A landscape with many valleys, sampled at points; each row gives a point and its height.
From any point a ball rolls to the lowest of the 2 points nearest to it. It stops when none of these is lower. Distance is the straight distance between rows; heights are no part of it.
danil (h 650): [179 162 154  99 110 105 138 159 101 138 111  97 138  84 205  57 126 100
 159 170 152 134  43 120 107]
livup (h 606): [156 171 138 108 140  83 124 111 119 130  95 118 134 122 189  81 137  84
 156 128 135 121  57 140 130]
nuvol (h 436): [168 109 120 138 135 162 128 139 131 142 136 152  95 134 167  87  67 123
 119 146 122 108  78 146 122]
rit (h 334): [ 82  65 157 162 131 107 116 157 104  81 152 117 147 103  49 155 153 185
  99 122 155 122 201 159 138]
Rodu (h 525): [ 96 130 154 150 146 104 134 186 137  86  94  92 148 157  66 169 152 140
 172  70 105 150 156 145 159]
vopog (h 571): [139 170  53  91  99  95 177 101 101 133 115 116 128 118 179  82 127  96
 158 105 136 129  55 155 133]
bep (h 300): [ 61 178 106 137 120 144 144 128 145 129  77  90 182 153 120 210 135 138
 166 106 105 158  96 101 178]
gim (h 304): [139  86 113 158 140 136 112 119 105 126 193 155 100 140 126 103 100 147
  96 150 100  74 123 115 146]
bes (h 256): [ 94 135 123 131 145 176 134 102 140 159 148 124  90 124 102 135 145 132
  69 153 158 157 182 110 100]
tinuk (h 213): [111 131 144  99 109 143  81  89 131 130 126 160 142 145 111 165 143 127
  87 119 166 120 183 156 121]
begip (h 569): [236 116 120 109 125 128 109 117  95 142 168 157  66 116 211  67 133 170
 144 141  91 108  71  70  95]
dide (h 337): [ 78 152 138 140 131 168 119 149 180 127  85 133 151  97  92 183 148 127
 155 115 137 184 188 108 121]
Godo (h 549): [104  87 147 179 133 137 170 183 113  70 127 115 150 100  51 183 170 169
 137  83 128 161 212 136 120]
Guri (h 197): [ 88 143 110 144 143 172 133 119 161 168 131 128 108 119 119 135 111 134
  97 146 139 143 140 128 114]
Liva (h 619): [233 132 146  96  81 114 114 111  94 136 146 154  91 116 215  56 148 126
 150 154 122 111  75  91 103]
fikug (h 618): [ 75 109 124 173 147 146 188 187 140  82 102 105 135 110  68 208 162 136
 147  72 113 166 189 113 137]
zup (h 432): [113 113 160 146 148 131  98 150 145 126 107 118 156 134  73 166 121 128
 147 113 129 130 175 142 134]
gurag (h 594): [184 121  47  64  94  79 168 114  76 117 122 118 117  91 168  57 156 106
 180 108 147 124  72 167 106]
lekip (h 428): [ 65 134 127 141 142 142 173 131 146 112 126  69 144 130  59 186 149 141
 101 124 129 171 176  98 132]
geba (h 379): [ 67 104 160 151 132 143 153 159 131  95 116  82 139  97  45 181 181 149
 105 119 154 184 204 101 111]
lom (h 427): [136 166 178 124 164  74 103 150 155 114 120  90 130 145 128  96 132  99
 154 110 111 134 108 107 146]
vabol (h 442): [ 74 153 134 153 126 126 135 146 162 109  91  99 163 134  76 199 157 132
 158  83 110 161 154 126 164]
deri (h 74): [ 77 212 130 109 109 156 122 111 161 153 108 115 155 115 134 192 162 122
 125 147 150 178 163 110 124]
Rav (h 378): [152 100  98 139 139 176 125 126 119 169 157 157  91 141 171 112  73 153
  79 138 120 119 103 127 120]
Finok (h 142): [102 191 129 100 108 181 126 100 158 153 129 131 123 110 149 163 162 102
  90 158 163 162 177  92 103]
Pebel (h 505): [120 190 151  97 104  64 111 124 143 106  92 102 179 150 133 131 120 119
 183  98 110 149  92 142 160]
Fetul (h 82): [187 150 184 152 168 106 121 142 135 138 130 112  93 132 158  82 123  92
 129 154 127 118  92 114 127]
Firaf (h 266): [127 118 184 138 155  82  84 186 155 102 125  97 129 146 103 109 141 115
 156 115 106 115 135 136 139]
Daza (h 639): [180 129  77  92 135 118 147 116 107 153 126 139 108 111 197  91 116 106
 145 128 141 110  51 148  95]
fiben (h 189): [ 99 150 111  97 125 152 130  81 119 142 142 173 130 146 131 141 135 122
  89 119 137 128 169 137 112]
Zim (h 494): [209 103 117 122 131 148 117 118 114 155 155 169  89 131 194  71 111 141
 133 149 108 113  64 125 109]
gan (h 623): [143 133 102  79 100 127 123  73 121 131 100 158 145 129 154 108 113 116
 134 122 157 113 132 182 111]
Busuf (h 195): [ 72 192 104 129 111 159 140 115 167 133  98  98 161 127 109 204 134 126
 157 129 107 180 139 105 145]
Kigim (h 217): [111  61 140 146 122 126 124 129 113 125 181 128 139 121  83 124 100 162
  80 147 133  89 158 118 154]
Vome (h 465): [ 92  94 149 192 161 133 166 176 142  82 129  93 126 125  50 159 134 147
 139 129 125 134 139 126 133]
Tagu (h 264): [112  99 110 138 111 160  95  69 110 126 181 165 115 140  99 142 157 179
  70 155 137 103 207 125 131]
Pefab (h 215): [129 104  89  97 116 164 117  74 122 136 164 192 100 144 136 143 145 134
  88 117 121  88 178 128 107]
losem (h 411): [ 96 179 123 114 100 109 144 128 144 122  66  97 185 146 127 164 121 134
 182 114 118 148  88 133 160]
mis (h 604): [170 106 119  89  99 103  99  94 111 139 143 180 124 169 152  89 120 128
 123 108 112  80 138 143 120]
Mefi (h 403): [148 131 165 131 156 102  85 125 125 126 130 138 139 149 121 113 116 108
 130 140 114  98 120 144 129]
nenov (h 662): [135 140  60  80 116 166 169  93 118 159 121 144 103 119 171 142 110  94
 116 116 151 117 113 133  88]
fug (h 452): [119 117 133 139 146 124  91 121 143 140 116 141 155 135 109 137  94 123
 134 150 121 121 149 146 130]
kiz (h 132): [ 77  65 139 160 119 131 153 138 127 121 159 114 109 112  86 118 106 146
  58 155 156 126 165 117 131]
dud (h 821): [137 145 150 170 157 130 118 156 142 145 129 156 127 126 132 107 107 127
 127 158 104 133  67 142 141]
dezal (h 546): [106 180  66 103 131 108 161  92 142 160 108 116 106 140 170 112 115 103
 147 101 127 130  67 130 142]
zizen (h 333): [193 110 207 160 149 120 101 158 131 140 120 129 105 145 162  87 139 127
 144 172 111 116  95 102 137]
ritir (h 624): [189 159 110  86 110  81 150 128 109 143 123 116 107  94 214  68 139  83
 146 131 137 126  46 128 115]
kefak (h 620): [215  98 112 100 109 105  90  98  99 133 153 170 104 171 167  72 150 151
 147 126  91  81 129 116 113]
dasu (h 463): [ 85  91 132 148 119 133 176 186 120  75 126  79 137  84  42 184 193 183
 145  92 163 190 222 120 112]
luz (h 167): [118 146 114  82  95 177 121  75 125 155 130 172 118 114 156 152 151 114
  94 157 162 145 175 120  97]
vugo (h 628): [141 162 137 108 125  90 122 129 120 115  88 121 177  94 158 106 109 101
 174 121 145 112  81 161 140]
Benub (h 555): [ 65 188  77  96 112 157 147  87 146 160  91 112 126 123 150 155 128 118
 122 135 140 153 128 129 118]
Luri (h 552): [ 67 162 114 153 159 138 163 136 156 147 125  87 121 146 104 153  92 118
 100 115  97 155 107 108 141]
pafa (h 478): [128 136 110 127 124 143 140 111 129 161 122 149 122 143 150 111  96 100
 124 136 118 122  95 141 123]
Leza (h 278): [117 106 115 134 141 127 130 119 140 123 175 135 114 124 104 121  90 127
  77 135 126  83 153 126 134]
muzo (h 489): [ 70 145 128 172 155 148 183 139 149 128 146  76 123 124  74 152 105 134
  89 129 137 166 146 110 132]
tar (h 361): [166 115 158 128 142 110  93 111 108 120 173 149 111 156 135  96 112 127
 108 155 100  77 116 120 124]
puse (h 307): [ 87 125 150 143 143 173 123 133 136 141 128 116 125 118  73 160 146 140
  98 157 141 159 200 108 119]
Suk (h 686): [189  79  69  96  86 145 117 106 101 147 153 183 118 142 192  98 118 150
 131 141 121  69 102 123 134]
fini (h 214): [ 92  51 153 180 140 152 152 166 110  88 147 125 127  96  74 142 106 163
  97 148 152 127 148 111 146]
tufe (h 385): [ 74 148 135 142 131 160 118 163 163 112  91  95 136 113  78 209 191 128
 150  81 112 192 201 118 134]
Vor (h 652): [175 113  46  85 112 149 170 101 114 157 120 168 112 122 184 113 120 131
 140 124 138  98  93 158  90]
Dutug (h 284): [ 99 105 167 151 141  93 114 135 116 101 154 107 153 126  64 141 139 153
  92 117 138 116 175 160 146]
fuma (h 543): [111 162 144 146 153  77 122 143 146 121 110  86 142 145 115 145 113  92
 161 112  97 144 103 111 162]
fal (h 614): [140 117  99  69  90 129  82  77 123 137 127 183 139 149 146 119 124 138
 125 116 136 100 166 172 114]
Velit (h 363): [ 93  77 150 156 152 159 128 170 137 113 131 110 142 116  51 172 132 140
 126 145 124 136 186 127 115]
dor (h 661): [226  93  72  99  80 125 125 123  83 129 138 180  94 128 224  79 132 153
 153 144 121  81  70 109  99]
lefop (h 636): [117 147 121 106 117 119 122 109 144 142  90 140 174 122 153 132 108 102
 148 123 163 106 121 173 129]
sig (h 346): [ 72 114 167 141 132 160 145 141 110 108 152 102 120 106  58 160 178 152
  76 158 174 171 207  97 109]
funop (h 702): [164 172 156 131 129 113 142 176 145 139  96  98 130  92 190  75 104 106
 164 152 132 160  32 118 130]
lunup (h 592): [189 115  97  65 101 102 119 105 105 132 138 173 130 133 163  75 129 122
 157 105 128  93 100 164  99]
Tiv (h 554): [141 185 130  97 125  64 121  88 133 126 128  92 159 165 130 126 122  88
 152 102 106 136  91 143 151]
luve (h 336): [169  78 172 165 140 119  91 165 125 141 137 134 125 139 143 101 109 139
 128 167 113  98 114  96 155]
nas (h 583): [151 148  75  70 100  96 137 101  92 132 118 141 142 115 170  73 144  91
 168 103 141 113  92 175 112]
Mor (h 239): [132 102 114 133 114 168  96  94 117 144 176 153 123 145 128 142 138 148
  99 151 127  79 164 140 133]
feton (h 637): [228 121 112  87  93  96 150 120  91 113 124 167  86 109 213  61 152 126
 167 126 131 101  73 125  88]
zat (h 39): [136  76 178 171 158  98  89 189 120 105 135 116 122 134  93 110 126 129
 124 146 110 109 133 117 139]
Les (h 538): [ 71 166 103 109 120 131 132  99 143 140 106 120 120 158 129 151 123  94
 118 112 137 142 124 147 135]
sopo (h 770): [162 146 163 145 147 114 123 186 142 137 104 133 136 105 172  92  82 122
 139 159 113 137  60 130 136]
vapeb (h 778): [140 132 181 187 168  90 157 174 147 100 135  93 121 130  99 124 128 110
 151 110 112 143 101 100 156]
vuva (h 365): [ 83  86 171 140 110 139 101 139 107  75 150 113 156 105  61 160 165 197
  81 114 171 156 227 137 120]
Kep (h 511): [ 99 160 111 129 138 130 152 121 157 134  95 126 133 139 148 133  93 101
 137 118 116 142  73 132 143]
dova (h 509): [ 73 149 125 169 156 108 131 145 136 114  95  98 144 138  95 168 124 125
 158 108  99 165 118 111 158]
Gumor (h 238): [114 107 155 133 120 120  82 111 113 129 150 136 138 154  82 154 132 141
  85 115 135 115 191 159 131]
davu (h 570): [178 158 129  90 124  74 111  97 121 118 145 134 134 156 146 110 139  87
 152  97 127 107 101 167 134]
Minir (h 370): [109  78 152 174 149 177 147 160 135 139 136 138 110 138 113 131  76 155
  75 147 124 122 125 117 140]
guno (h 587): [197 144 140 108 140  94 105 108 114 132 143 144 128 123 191  78 128 108
 140 140 140 101  86 128 117]
lan (h 271): [ 80 147 120 160 152 161 127 131 167 147 109 136 138 107  87 157 125 117
 137 127 128 168 137 123 132]
Sazed (h 295): [121  96 134 156 122 187 121 117 140 166 145 158 110 139 145 130  76 146
  78 164 133 115 149 117 128]
Nuten (h 634): [131 105 170 189 158 107 168 196 148  80 126  81 128 125  71 157 143 130
 173 109  96 142 125 126 157]
lofiz (h 708): [172  74  88 128 109 152  96  85  89 138 171 172 108 163 163  99 106 156
 126 120  97  74 123  88 141]

Call two points neighbours if one is among the 2 nearest of the other. Go from one point of each pair to the other, from neighbour to neighbour, staying as low as possible. Name the highest point that can't be avoided.
vabol / Fetul => fuma
Guri / deri => vuva
zat / Fetul => luve

Where does a ball stop that starts at each point below?
Godo => Guri
lunup => Sazed
Luri => Guri
Suk => Sazed
gurag => Sazed
davu => deri
fug => kiz
